Points, in no order, along strands that fork, close into loops and pass close to each other.
In the rows, zero is written as 128.
Points whose rows are less than 159 apart are linked; no others are. Some points are linked to none.
K908: [157 101 167  78 132 171  93 100 104 127 150 137 169 169 114 179 124 120
 135 102 152 141 175 116 118 133 141 103 154  74  97  85 154 147 133 143
 138 135 104]
K52: [174  95 119  98 112 108 172 114 118 143  98 146 176  94 134 118 155 135
 185 151 141 108 126 136 136 147 151  63 127  79 113 106  93  97 173 148
 156 179 138]
K298: [143 104 130 189 141 120 114 169 155 136 183 132 119 124 156  93  76 147
 136 116 135  49 106 136 107 122 130 120  91 177 117 150  87 118 117 116
 130 142 128]
K274: [105 171 175  96 111 156  98 148 119 140 135 132 169 113  91 132 136 177
 143 149 117 163 166 130 125 117  88 128 164 116 119  53 136 136 155  95
 144 116 119]
K694: [126 115 155 103 153  84 138  93  95 134 122 130 101 132 130 165 139 109
  92  89 121 153 160 126 116 115  95 152 135  99 143 110 195 123  56 117
  73 126  80]
K430: [104 143 127 195 119 141 140 165 144 150 156 186 180 112 167 123 107 121
 144 131 118  90 138 144 112 151 111  61 124 150  85  60 138 125 138  93
 138  95 144]
K326: [121 145  94 132 180  88 114  87 119 135 149 128  96 119 126  96 180 130
  99  82 106 166 144 124 149 106 155 174 110 112 189 140 114 117 115 139
 137 136  88]
K448: [161  85 188 117  96 188 100 123 142  98 124 152 144 139 135 139 100 102
 148 121 121  52 170 127 141 123 103  98 125 133 107 109  86 125 130 135
 111 129  85]
K138: [142  97 132 138  94 135 127 128 107 111 130 128 152 118 120  89 111  83
 127 132 145  79  38  96 174 166  72 161 156 172  76  87 154 170 118 119
 157 177 145]
K147: [ 74 154 101 125 129 172 104 134 169 109  98 126 124 166 135 107 130 130
 138 141 160 160 100 118 139 142 142 138 163 159 139 214  88 125 186 153
 135  80 148]
K565: [104 141 105 159  89 150 137 130 166 116 115 143 119 191 158 135  96 139
  94 144 186 139 103 134  89  56 182  88 118 166 176 213  75 112 138 131
  95 100 138]
K931: [122 159 124 146 166 164  99 159 112 154 192 123 112 118 123 148 117  93
 148 140  88 112 165 118 116 196 147 142 105 115  77  97 139 147 113 138
 156 122 187]
K619: [158  85 150 131 145 124 145 123 105 113 148 118 116  79 131 121  95 140
 157 107  73  73 139 133 155 139  99 170 126 157 136 120 130  93 127  97
  96 168  74]
K90: [121 111 112 115 143 147  96  94 121 118 151  61 113 158  86  93 152 153
 117 128 150  93 100 135 110 147 180 159 164 156 181 164 105 164 187 162
 119 118 164]
K29: [124 143 114 202 164 139 118 117 125 164 202 157 173 126 152 118 149 157
 133  71 127 100 152 155 135 151 142  96 129 137  99  66 117 134 138  86
 152 114 122]
K867: [142  65  63 127 130  97 150  80 151 121 104  89 131 111 162 103 140 149
 127  89  97 103  96 120 141 178 156 127 142 172 119 186 135 121 156 117
 107  93 107]
K415: [106 166 122  72 126 142 115 150 135 127  73 122 124 167 124 212 122 117
 136 143 131 201 167 105  99 154 154 138 131  76 122 175 144 129 134 139
 123  69 145]
K726: [134 158 102 109 137 130 159 136 100 136 118 109 109  96 105 145 117 109
 164 156 149 122 139 125 117 119 164 148 116  85 143 147  82  87 125 167
 147 206 181]
K324: [159  91 139  98 116 185  88 131 163 102 106 144 147 134 142 110 103 129
 166 148 101  98 147 110 140 140 148  84 115 139 128 166  89 126 184 143
 132 122  90]
K302: [193  87 156 136 126 108 129 135 122 122 149 196 125 130 150 128  82  61
 141 122 134  94 135 146 119  84 110  68  79  92 131 121 139 125 100 138
 146 195  82]
K667: [103 137 146 148 151 101 140 120  85 102 162 117 105  69  97 129 143 188
 133  82  84 142 137 173 123  94 103 164 174 142 174  85 142  96 137  83
 113 152 109]
K656: [127 114  79 124 131 110 168 108 155 152  84 143 176 115 143  97 175 120
 141 142 165  97 137 116 140 141 145  83 123 110 108 111  48  99 129 156
 144 131 128]
K760: [168 128 168 110 145 153  89 134 131 152 196  57  95 160  92 138 143 121
  94 157 135  61 133  85 105 140 158 181  93 126 119 121 122 189 100 169
 150 156 166]
K852: [105 118 152 134 119 148  93 157 116 100 147 189 152 136 134 126 110 131
 157  98  97 141 101 124 128 149 122  81 128 135 105  85 181 176 177 104
 168 113 104]
K682: [119 182 126 122  98 117 145 144 157 132  81 105  95 139 115 114 137 108
  82 211 150 145 129  93 103  94  87 132 112 128 143  96 136 133  54 135
  82 149 149]
K211: [125 114 153  63 106 159  63 124 126 133 109 106 141 191  93 121 117 172
 123 126 170 187 110  94 138 129 126 150 179 141 126 159 166 152 177 146
 159 109  96]
K179: [147 157 105 129 136 105 160 120 142 142 114 124 118  73 145 150 167 138
 111 182  64 100 174 102 100 169 152 100  85 115 119  59 132 122  69 126
 115 100 162]
K906: [ 95 149 119 139 163 137 104 125 119 150 175  74 143 121 105 147 142 195
 124  99 107 151 153 156 126 159 126 194 175 160 123 137 153 129 162  98
 129  75 149]
K397: [166 148 161  95 129 122 108 123 137 145 156  97  75 157  93 112 196 171
  71 181 107 108 119 123  89  93 191 116  92 135 184 112 134 186 126 169
 127 117 112]
K710: [112 117 104 132 136 113 172 112 121 101  76 112  89  91 131 105 111  77
 144 118 131 126  58 116 167 136 102 167 149 139 134 163 122  98 127 135
 125 160 115]
K880: [114 141 114 162 157 141 138 121 127 110 132 131 145  82 118  91 148 164
 175 104 105 127 118 164 159 137 136 139 151 137 145 108  83  98 199 119
 153 145 132]
K557: [113 156  69 103 164 146  99 113 168 174 144 136 123 141 143  98 174 160
 135 133 117 184 180 115 160 126 167 156 115 124 131 179 101 119 139 136
 115  72 107]
K445: [122 107  92 160 175 113 126 109 110 127 151 104 129  85 131 102 140 117
 128  88 104 103 112 137 152 176 154 150 143 115 120 115 108 131 158 129
 156 135 128]
K591: [162 132 184 100 141 164  68 112  94 132 202  73 114 158  60 143 141 102
 103 105 137  90 154 106 121 132 146 170 119 106 142  99 131 177 113 152
 142 166 140]
K522: [147 124  96 150 175 112 132 125 146 175 177 106 123  98 152 111 128 136
 144 146 120  98 174 104 140 129 133 148 103 130 105 144  74  64  88 134
 127 137 124]
K82: [ 68 199 135 134 113 167 103 148 174 106  89 151  98 157 156 151 137 133
  96 147 127 190 159 115 122  98 119 114 131 116 158 152 105 116  93 116
  86  41 136]
K893: [117 195  74 140 119  82 163 147 159 136  85 128 103 127 147 118 146 110
  92 232 147 152 126  91 107  98 144 141  61 120 148 146 102 111  57 126
  89 115 167]
K622: [ 75 119 109 160 137  88 161  84 120 126 111 135 121 182 151 146 127 116
  89  73 185 144  94 136 111  93 124 125 160 150 159 180 107  95 127 128
  92 122 111]
K145: [140 180 128 121 130 122 121 151 155 102 122 138 111  90 117  88 174 178
 129 178  56 171 158 129 132 112 139 105  97 119 184  67 128 136 136 111
 111 127  92]
K754: [111 147 143 163  97 119 158 142 114  91 102 166 121 116 130 164 114 101
 130 124 127 142 123 171  86  66 147  50 108 104 168 126 101 108 126 119
 112 144 138]
K202: [112 119 152 162 127 155 123 166 150 125 162 115 122 146 142 108  72 150
 145 149 153  84  96 126 102 107 139 108 132 182 121 169  90 116 146 115
 125 143 154]
K375: [132 106 114 131 129 139 112 143 103 129 166 133 178 113 125  99 111 101
 171 128 138  77  74  97 178 186 105 149 146 156  38  92 158 160 143 123
 173 159 166]
K495: [111 163 160 138 121 149  90 151 187 125 133 122  49 169 140 120 125 118
  60 165 136 120 116 119 109  93  97 161  97 151 157 164 149 164  53 135
  80  84 106]
K460: [206  80 145 111 124  87 119 122 127 148 161 147 148 121 147 128 106 117
 114 124 116  60 153 122 112  97 150  78  64 113 120  87 128 140  82 125
 114 172  94]
K641: [167  87 204  89  77 172 132 154  67 127 136 126 175 129 101 142  70 110
 175 127 168 145 114 116 160  90  65 147 143 153  98 152 156 117 111 109
 147 199 125]
K89: [104 152 136 161 125 153 124 166  94 149 158 161 157 118 136 122 112  75
 140 144 117 135 155 130 185 173  72 172 138 136  52  42 175 117  87 119
 137 126 149]
K409: [ 90 179 114 161 153 160 111 113 164 133 110 170  87 136 153 139 158  75
  86 112 146 140 184 129 145 128 101 140 105  84 138 100  84 103  61 148
 110  99 129]
K790: [147  86  93  88 144 110  82  97 102 138 141 110 130 112  98 131 140 204
 136  79  88 197 139 163 143 134 180 176 139 120 150 198 168 159 219 128
 136  91  86]
K505: [165 102 194  91  68 143 115 165  66 117 146 149 137 135  82 114  75 141
 173 128 139 172  87 115 137  92  88 134 134 124 118 128 189 153 149 100
 180 209 122]
K607: [169  95 139  88  99 131 136 116 115 135 111 153 192 134 113 106 136 154
 175 156 161 140 113 122 137  99 124  65 146 103 105 114 116 114 160 138
 152 181 113]
K224: [ 90 141 126 167 107 173 123 149 181 110 114 138 108 144 148 117  95 134
 132 153 144 110 112 127  92 102 154 115 109 162 153 181  66 124 145 155
 127 107 155]
K652: [137  99 173 117 128 153 129 101 133  96 116 103  98 172 114 125 111 120
  99 101 146 121 100 131 124 118  97 169 162 155 157 164 118 131 110 138
  89 129  86]
K755: [ 79 133 163 159  91 152 174 157 106 112 101 116 147 108 127 137  99  92
 141 135 163  91  98 154 147 139  60 141 182 168  76  92 121 100 120 108
 122 143 196]
K803: [113 134 194 135 105 184  84 165 132 107 147 145 113 177 114 112  84  90
 124 106 186 128 132 122 134  90  88 125 137 134 127 131 128 152 126 138
 140 148 121]
K928: [145  95 153 121 120 146 135 122 102 153 136 168 180 138 143 154 109  74
 146 120 146  97 170 132 133 143 133  89 118  85  55  83 143 121 108 136
 139 141 137]
K719: [167  72 190 116  74 154 167 135  80 122 124 151 191 138 101 130  87  62
 167 106 178  81 105 145 177 110  59 123 144 156  70 132 141 123 112 125
 140 194 136]
K501: [173  74  72 102 141 102 105  93 154 158 140  96 139 156 140  81 146 161
 110 154 158  83 101  98 108 125 197 114 120 127 164 173  77 134 128 158
 119 141 121]
K328: [171  91 118 106 104 107 121 140 172 114 115 110 115 152 126  91 142 120
  93 178 122  53  72  87 114 183 130 127 103 162 120 118 132 207 113 138
 154 134 126]
K139: [138  91  91 106 145 130 105  65 101 120 142  91 137 143  84  94 136 135
 136  83 173 144 122 155 131 143 184 148 185 124 189 148  91 113 211 171
 132 149 166]
K152: [ 89 107 109 117 140 138 109 104 108 141 127 143 181 134 115 173 117 143
 151  51 122 184 132 169 157 167 106 158 204 122  75 129 175 108 180 102
 152  76 110]
K731: [137 177 100  94 127 123 107 136 179 142 135 139  98 142 141  96 168 169
 119 189 105 182 165  96 146  80 164 145  82 136 166 187 128 129 109 139
 105  87  85]
K129: [150 125 123 159 131 100 126 132 148 123 121 185  91 111 148 144 113  51
 109 106 146 121 149 127 108 102 149  96  46  72 137 115 132 137  82 152
 138 157  98]
K784: [130  91 144 140 120 148 133 138 108  93 112 128 119 132 122 131  93  67
 153  95 114  85  89 129 119 157 129 115 139 120 107 125 119 172 154 141
 162 167 175]
K272: [120 127 151 200 120 125  89 160 170 132 189 161 114 135 135 103  83  90
  95 104 169  64 117 129 103 100 116 115  92 160 108  90  98 146  97 117
 147 135 127]
K396: [127 143 127  99 112  85 170 137  98 137 104 116 174  96 100 141 108 191
 178 168 143 174  83 152 117  87 118 136 170 130 115 140 150  85 170  91
 136 167 149]
K552: [ 67 180 130 127 112 152 121 140 154 104  86 163 100 184 138 155 122 139
  98 133 178 186 125 129 106  68 147 105 136 117 180 183  99 122 118 125
  86  77 128]
K938: [117 153 105 131 181 136 102  98 145 154 146 114 114 135 130  99 174 160
 118 110 134 165 181 130 133 111 164 165 121 108 169 137  76 108 131 134
 116 110 125]
K777: [117 119 148  74 119 167 127 139 108 127 102 133 141 156 128 202 101  88
 155 105 130 167 173 122 116 162 118 124 148  85  93 151 172 127 136 134
 132 103 133]
K588: [ 67 148 120 157 159 136 159 125 112 149 121 149 144 129 145 193 127 131
 136  69 106 173 156 165 137 153 126 145 180 115 103 142 148  80 147 100
 137  76 138]
K535: [126  85 114 136 121 122 167  84  70 120 106 139 165  83 102 139 120  82
 167  58 139 106  89 177 188 143 111 123 186 115 105 120 144  81 187 151
 173 158 133]
K568: [120 100 135 153 117 122 151 141 118  97 118 178 155 110 157 149  95 135
 166  84  93 144 115 160 118 153 135  61 129 132 120 141 152 143 195 102
 140 104 112]
K33: [ 77 218 131 136 142 168 105 128 152 121  95 159  85 142 140 150 170 113
  95 137 121 199 182 121 151 140 104 143 117  91 150 124 122 133  69 124
 122  67 143]
K212: [114 160 131 125 105 135 177 155 103 145 104 134 163  99 117 155 116 105
 160 174 138 164 170 134 154 169  84 133 157 109  71  69 181  96  91 103
 124 123 157]
K775: [ 86 140 158 136  87 126 154 153 104 105  87 189 130 156 130 176 102 106
 133  89 168 176 125 163 116  78 100  59 140  98 151 150 131  98 136 122
 124 123 108]
K507: [118 118 115 171 123 117 165 167 149 127 119 179 168  95 177 134 107 138
 175 127  84 133 133 153 142 156  99  65 109 151  84 116 138  99 150  84
 135  96 106]
K763: [118 158 102 120 139 102 139 128 112 124 101 111  78  80 113 123 149  93
 125 156  85 154 118 102 152 167 116 167 108 113 128 115 177 129  92 133
 149 146 160]
K412: [162 126 152 103 102 157 106 127 175 101 110 136  97 157 139 153 138 111
 103 145 127 114 146 111  67  89 180  77  87 112 157 129  95 171 128 149
 105 101 116]
K925: [141 108 184 149 132 171 115 144 119 100 144 147 128 106 133 110  96 106
 156 108 109  81 156 138 178 135  72 145 133 159 119 117 108 108 122 110
 108 157  75]
K984: [121  96 103 131 136 129 109  93 112 119 139 120 159 128 108  89 130 151
 157  88 158 148 112 165 150 111 147 113 175 137 175 156  90  94 233 153
 139 143 118]
K511: [144 132 174  85 100 129 123 138 108 120  99 110 110 147 106 123 124  90
 119 132 149 189  99  84 169 110  46 172 146 123 135 133 205 133  74 119
 124 147  90]
K843: [120 110 130 132 146 142  99  92 134 129 156  64 140 174 110 128 161 182
  94 128 143  95 111 130 103 144 167 131 170 178 138 138 121 174 160 141
  97  82 155]
K71: [123 128 141 131 134 116 162 154 100 149 156 118 162  88 119 146 100 190
 199 140 107 151 147 157 127 120 111 137 162 133  88 135 151  79 149  79
 132 138 143]
K686: [187 133 135  92 133  92 124 137 150 101 113 117  58  98 141 101 152 129
  93 174  53  96 124 106 127 138 141 150  42 120 187 135 131 153  84 144
  99 151  84]
K882: [149 116 118 130  81 139 122 131 187 120 107 149  95 207 144 110  92 145
  88 164 179 117  81 109  81  72 171 113  99 168 197 199 109 149 110 135
 102 118  84]
K722: [114 112 169 127 128 109 122 114  81 112 160 110 144  97  78 131 109 192
 148  70 129 145 108 175 141  81  94 175 228 134 155 107 146 111 189  92
 115 157 110]
K829: [ 64 204 158 175 132 157 112 158 143 119 147 118  78 149 129 133 128 135
  84 128 159 140 148 142  90  89 106 140 149 135 148 101 110 128  78 117
 113 109 196]
K543: [116 109  99 115 144 133 102 110 114 156 152 100 167 117 106 155 109 175
 154  83 113 156 123 159 151 187 130 182 196 140  75 127 168 131 194 102
 168  81 156]
K943: [112 160 127 156 140 172  98 188 129 157 178 163 134 136 145 121  99  57
 134 145 115 110 166 119 142 181  97 131  97 125  64  63 155 156  85 128
 164 115 154]
K638: [140  79 134 132 116 115 188 120  82 109  99 155 172  97 133 154  94 116
 193  89 118  94  88 173 147 157 112  84 170 141  86 149 147 102 176 103
 141 135 137]
K361: [132 110 110 139 103 100 197 146 108  99  61 160 122  71 155 173 112  71
 141 139 104 104 133 148 118 163 125  75 100  93 106 113 139 106 110 121
 123 154 158]
K175: [105 124 131 133 158 127  73  91 128 166 197  72 169 170 111 125 162 209
 109 114 134 103 133 131 130 149 151 163 177 177 113 133 144 162 168 116
 127  65 138]
K391: [129 111  96 145 117  70 127 133 169 107  97 146  93 156 159 107 135  96
  98 127 116 116  71 120  78 128 165  70  73 135 164 148 126 191 119 154
 136 122 110]
K85: [125 101 111  72 124 146  80 106 133 144 131 103 141 172  97 133 153 185
 130 118 113 181 128 130 119 137 154 151 158 128 137 187 156 158 202 142
 131  61  97]
K228: [ 81 144 139 158 140 168 157 152 127  94  99 137 117  69 133 135 128 120
 170 128  99 125 124 154 156 151 112 133 154 133 129 115  83  96 184 125
 139 131 157]
K976: [128 163 130 159 126 114 142 143 166 107 117 106  73  95 136 126 154 138
  77 188  77  86 131 122  76 130 151  95  80 140 167  66 134 157  70 123
  89  99 163]
K368: [170 101 156  99 107 117 144 126 124 100 108 116 131 108 135 140 157 201
 139 137  39 118 129 153 116 140 148 108 122 154 150 123 166 161 162  93
  87 107  77]
K44: [142 174 140 100 119 112  99 163 158 121 123 148  94 129 109 103 148 159
 112 186  97 200 135  97 143  89 118 126  80 120 180 147 154 144 110 110
 108 106  72]
K204: [149 135 193 114 130 155  97 150  58 130 181  82 122 119  67 128 111 128
 131 103 135 143 152 108 139 109  98 192 149 113 127 104 169 143 110 122
 146 181 142]
K40: [128 171 160  92 111 151 124 129 150 137  98  89  85 163 119 142 126 109
  78 182 147 156 147  82 126 105  88 180 127 134 136 132 144 131  46 134
  69 109 127]
K303: [138 167 132 133 131 134 159 179 106 158 156 118 161  96 120 150  87 126
 179 175 108 148 163 129 117 147 100 143 117 126  73 128 157  73 107  93
 143 149 177]
K717: [150 137 103  99 146 105 160  88  89 125 116 102 118  97 103 153 152 137
 146 112 113 150 138 149  85 134 185 162 141  79 169 144 107 113 146 142
 106 169 176]
K435: [106 120 129 206 157 140  85 132 134 148 209 163 155 144 136 112 132  92
 117  87 155  68 131 126 134 134 129 121 102 129 103  71  89 157 118 112
 155 139 125]
K227: [ 79 147  83 200 144 141 161 122 168 134  83 172 115 128 171 152 150  87
 125 100 131 128 170 159 145 136 119  93 112 112 132 132  68  88 108 140
 119  87 121]
K737: [ 79 103 155 151 102 135 130 124 111  98  94 155 138 189 130 153  91 104
 112  68 191 148  94 150 117  87  87  81 172 139 131 178 134 114 144 139
 121 107 118]
K17: [108 120 121 170 176  89 152 115 121 155 177 116 109 111 167 151 133 130
 117  89  78 124 156 139 134 167 105 170 119 146 109 134 180 106  70 106
 106  80 121]
K488: [ 92 142  95 162 136  57 165  91 116 146 120 114 130 164 158 132 148 137
  82  96 179 173  93 128  80  74 149 107 140 125 136 147 138 128  94 114
 102 118 133]
K225: [167 138  73 114 170  99 119 106 141 163 143 111 164  87 143  96 198 198
 116 138  69 123 172 133 157 174 167 130  92 113 118  76 105 136 155 117
 154 110  98]
K72: [ 98 152  97  88 143 161  94 117 169 125  93 113 108 172 124 109 163 152
 127 145 130 175 133 114 155 144 142 162 156 140 150 197 106 143 167 150
 109  51 115]
K603: [121 168 142 102  87 176 131 178 132 108  73 160 145 144 125 176  86  69
 132 174 165 157 167 120 111 102 119  68  97  90 104 119 132 119 111 149
 129 118 157]
K16: [142  73 118 144 129 118  93  94 137 146 150 130 159 200 131 125 108 114
  97 102 211  84  85 120  77 120 170  77 142 136 119 159 111 158 134 152
 133 125 155]
K708: [112 145 139 141 127 114 137 129  95 143 145 121 160 129 108 126 131 111
 122 124 178 145 117 131 109 104 109 118 157 100 101  56 134 135 122 123
 141 177 176]
K62: [166  95 134 106 142 113 152 109 104 122 120 117 104  93 130 112  99 103
 145 119  99 129 103 120 160 117  89 185 125 132 122 178 144  75 103 131
 118 177  80]
K991: [156  79 159 140 108 145 116 119 106 151 158 155 199 160 124 120  88  84
 154 103 198  56 128 140 152 116  97 102 135 127  56 113 124 133 119 140
 148 188 131]
K113: [123 154  96 163 180 102 149 124 141 175 177 123  93 122 168 136 127 124
 117 106 108 132 182 108 137 117 131 146  90 134 113 154 122  84  64 122
 120  99 131]
K813: [ 65 194 196 175 112 183 107 178 146 103 122 150 109 146 126 135 107  97
 100 106 190 135 140 151 119  78  80 129 160 141 153  98  98 114 119 123
 118 128 152]
K116: [ 91 148 128 189 135 152 153 122 162 134 125 141 121 113 143 137 143 114
 126  92 154  87 164 172 111 111 144  80 131 129 134 107  34  86 130 147
 123 104 151]
K292: [179  90  75 105 160 116 118  99 152 173 142  93 160 113 130  76 159 155
 130 147 147  81 146  93 142 149 170 117 129 123 123 136  64 106 124 151
 133 137 118]
K773: [127 148 134 117  90 175 131 147 178 137  75 142 136 153 131 144 121  65
 119 174 191 122 174 101 125 123 110 109 118 113  83 118 100 104  88 158
 123 123 152]
K648: [157 105  81  98 138  98 123  94  92 127 115 108 147  98 114 146 147 190
 148  95  88 177 131 174 122 137 186 158 137 102 163 152 129 126 213 120
 122 136 126]
K334: [130 184 112 178 125  91 136 141 178 116 120 124  81  76 142  72 186 177
  76 182  58 134 144 133 123 124 122 111  74 143 168  87 134 153  87 103
  98  83 117]
K414: [116 179 145  78  84 162 122 177 137 113  84 127 135 155 118 184  95 146
 145 185 156 187 145  92 100 102 134 101 129 114 109 162 123 108 125 133
 111 103 164]
K119: [122 116 138 104 149  72 129 108  99 146 138 123 112 122 128 180 145 133
  98  92  81 155 160 140 128 158 107 163 131 122 117 121 233 156  75 103
 111  76  94]
K666: [136 114 138  83 109 131 109 118 122 131 104 126 163 162 123  98 124 145
 144 143 157 168  94  89 151 126  96 144 161 134  97 143 150 129 165 129
 159 150  93]
K839: [159  64 101 101 135 112 117  99 145 135 142 105 182 124 144 102 108 167
 159 122 108  89 112 113 155 191 133 132 158 159  63 157 137 136 180 127
 139  97 105]
K795: [124  99  85 141 144 132 108 137 144 152 154 131 180 132 148  98 104 125
 164 131 160  76  97 103 147 177 122 106 145 143  55 135 110 125 150 143
 171 126 148]
K929: [158  59  39 103 135  94 160  76 153 126  77  98 130 120 162 110 157 161
 134 114  98 134 125 114 143 171 196 136 118 150 162 199  94 128 175 145
  91  96 112]
K22: [134 132 140 144 115 101 170 145  94  79  89 159 100  75 138 137 128  92
 157 131  90 118 128 153 104 115 126  89 101  90 170  91 114 118 118 122
 110 180 140]
K750: [138  96 133 132  91 130 118 144 148 113 110 108 118 159 125  88  99 105
 108 175 158  74  36  83 138 171 108 160 126 185  89 119 149 200 103 128
 146 164 156]
K990: [103 103 124 118  98 129 179 119  98 119  81 157 172 115 107 139 143  73
 165  99 172 124  98 178 182 115  93  81 162  89 105 117 109  81 171 164
 179 164 121]
K405: [120 173 120 101 127 165 127 150 164 116  87 107 121 115 125 131 149 142
 146 189  93 140 149 109 111 160 146 120 107 134 127 120 109 150 155 132
 133  92 161]
K973: [116 165  97 137 161  93 101 146 130 169 171 139 143 141 134  77 132 143
 125 159 172 189 112 100 121  82 113 136 111 125 127 125 136 111 104 122
 167 163 119]
K371: [145 121 183  93 120 113 112 113  54 118 171  77 126 122  59 145 119 163
 130  88 138 151  89 137 130  97 105 194 191 132 166 101 168 155 169 102
 140 191 124]
K191: [135  91 127 115 112 105 159  99 145 108  83 101 141 107 152 161 153 178
 134 120  74  99 118 140 103 162 141 114 154 159 133 132 149 144 144 102
  82  92 107]
K788: [116 155 115 136 172  88 152 103  99 130 153  99 108  68 109 136 167 194
 141 109  47 152 156 167 137 131 121 187 139 123 153  97 157 110 119  93
 122 132 111]
K703: [111 156 116 144 165  86 153  94 113 150 149 131 132  63 128 133 193 150
 106 120  63 137 180 145 150 155 104 154 117  99 125  21 151 114  90 100
 129 122 107]
K432: [166 112 125  68 124 133 112 111 141 112 102  87 103 161 111 133 185 159
  86 158 102 124 117 121 109 141 200 124 110 112 191 158 142 186 166 183
 116 110 117]
K527: [ 75 136 126 173 136 164 165 142 105 111 104 140 117 104 124 154 121  64
 159  85 128 114 115 166 129 178 116 111 149  97 110 114 103 111 163 140
 168 135 187]
K876: [106 116  81 155 117  97 199 126 125 105  46 149 108  73 151 142 125  53
 151 120 121 113 111 138 167 163 113 118 118 103 108 152 110  71 123 138
 140 144 131]
K169: [172 140 102 138 140  99 134 136 148 120 116 136  57 105 139 128 135  92
  84 163  97 132 154 105 109 107 151 132  32  97 169 134 115 138  54 145
 102 135  99]
K823: [100 133 161 122  72 146 161 184 100 125  95 159 171 124 135 144  89  86
 144 156 164 128 121 143 152 122  36 108 149 146  69  94 161  93 113 111
 130 125 172]
K201: [128 120 120 141 186 102 116  70 110 136 153 133  85 158 139 135 154  93
  92  50 128 172 151 133 129 124 125 157 131  89 166 148 147 120  82 152
 121 128  86]
K952: [151 147 154 116 148 146 105 130 132 151 186  67  74 150  93 104 155 166
  82 186 124  85 127 112 111  94 153 190 112 165 166 144 113 157  94 147
 101 137 136]
K450: [156 103  78  78 124 138 131  98 161 100  76 109 129 143 142 122 173 176
 140 147  88 134 128 114 112 141 214 123 108 120 177 176 118 151 186 163
 113  96 118]
K660: [102 179  94 152 170  73 150 116 106 131 139 145  63  91 140 112 168 131
 102 102 103 194 137 129 148  80 128 179  99 105 201 150 118 111  93 119
 112 141 115]
K125: [196 103 135  87 137 107 148 121 115 101 109  95  90  80 134 130 172 181
 112 153  18  96 158 130 125 151 164 135  68 126 178 120 150 148 139 133
  95 125  95]
K387: [104 124 185 151 114 167  66 164 120 107 163 186 138 169 127 120  77  88
 126  77 147 124 111 122 129 112  96 100 117 136 103 103 161 193 142 140
 172 134 112]
K821: [132 154  95 142 155 127 152 100 125 166 117 139 126  83 154 150 169 116
 105 137  74 162 198 125 140 176 117 134  97  89 113  59 146  80  70 126
 131 100 117]
K890: [ 79 185 104 167 121  54 146 129 147 141 119 143 125 165 160 123 128 138
  62 147 192 176  98 123  83  53 122 108 118 142 141 126 121 132  73 111
 107 121 159]
K468: [190 115 175 103 118 115 107 122 117 154 200 124 156 119 120 134 116 134
 116 163 128  79 147 108 111 114 120 103  99 111 105  44 156 160  76 107
 137 178 121]
K73: [192  70  97  84 111  98 125 115 186 158 131  96 128 171 138  87 148 160
  90 172 168  64  74  84  99 150 184 112  96 144 132 151 109 173 122 159
 136 139 107]
K154: [164  96 113  98 143  83 119 112 113 126 168 105 127 140 115  89 117 178
 119 125 116 118  54 123 127 137 155 135 127 144 151 151 155 165 169 133
 159 152 116]
K473: [126  88 114 126 153 128 119 105 106 104 121 103 106 114 142 138 123  69
 125  72 106  83  94 121 146 196 144 153 134 127 101 141 138 160 136 148
 146 125 155]
K540: [145 147  75 142 118  87 174 152 146 153  99 134 115  89 142 141 127 108
 127 189 152 124 124 103 109 102 156 112  84  96 130 148  86  80  85 143
 119 172 168]
K623: [134 135 121 136 106 110 110 126 189 133 141 114  72 189 143 100 128 135
  76 177 151 115  81 105 115  94 148 144  89 168 163 207 129 168 100 146
 111  95  94]
K900: [129 130 152  85  98  99 137 155  66 127 134 142 167 116  86 158  88 159
 176 120 144 216 100 134 124 100 102 114 157 107 122 137 209 108 167  94
 176 166 137]
K386: [122 130 164 143  99 154 147 155 129 114 121 103 140 114 123 108 102 131
 156 154 149  72  95 131 131 108  88 131 166 183 126 120  83 116 136 112
 119 179 170]

A fork is a point with three links, a tip a point with one. Leave the first point through the second and follow the links. Name the first fork or tip that comes.
K591; K204 | K557
K125; K686 | K468
K622; K737 | K324
K722; K371 | K867
K882; K623 | K85
K588; K152 | K880
K116; K227 | K565
K90; K843 | K588
K603; K414 | K212
K710; K876 | K890

A piece is all that can be reached along the links. How many separate loops has the piece of each point below (a circle has one, a figure eight two, a Y none), and how many tips (points with one link)?
K334 | loops 3, tips 7
K619 | loops 0, tips 2
K527 | loops 1, tips 1

Name the points in between on the shortest way along the links from the first point to the second, in order.
K302; K292 | K129, K169, K686, K125, K368, K191, K867, K839, K795, K375, K138, K750, K328, K73, K501
K62; K622 | K710, K876, K361, K22, K754, K775, K737
K667; K72 | K788, K703, K821, K179, K976, K334, K145, K44, K731, K557
K328; K85 | K73, K501, K292, K656, K52, K607, K666, K211
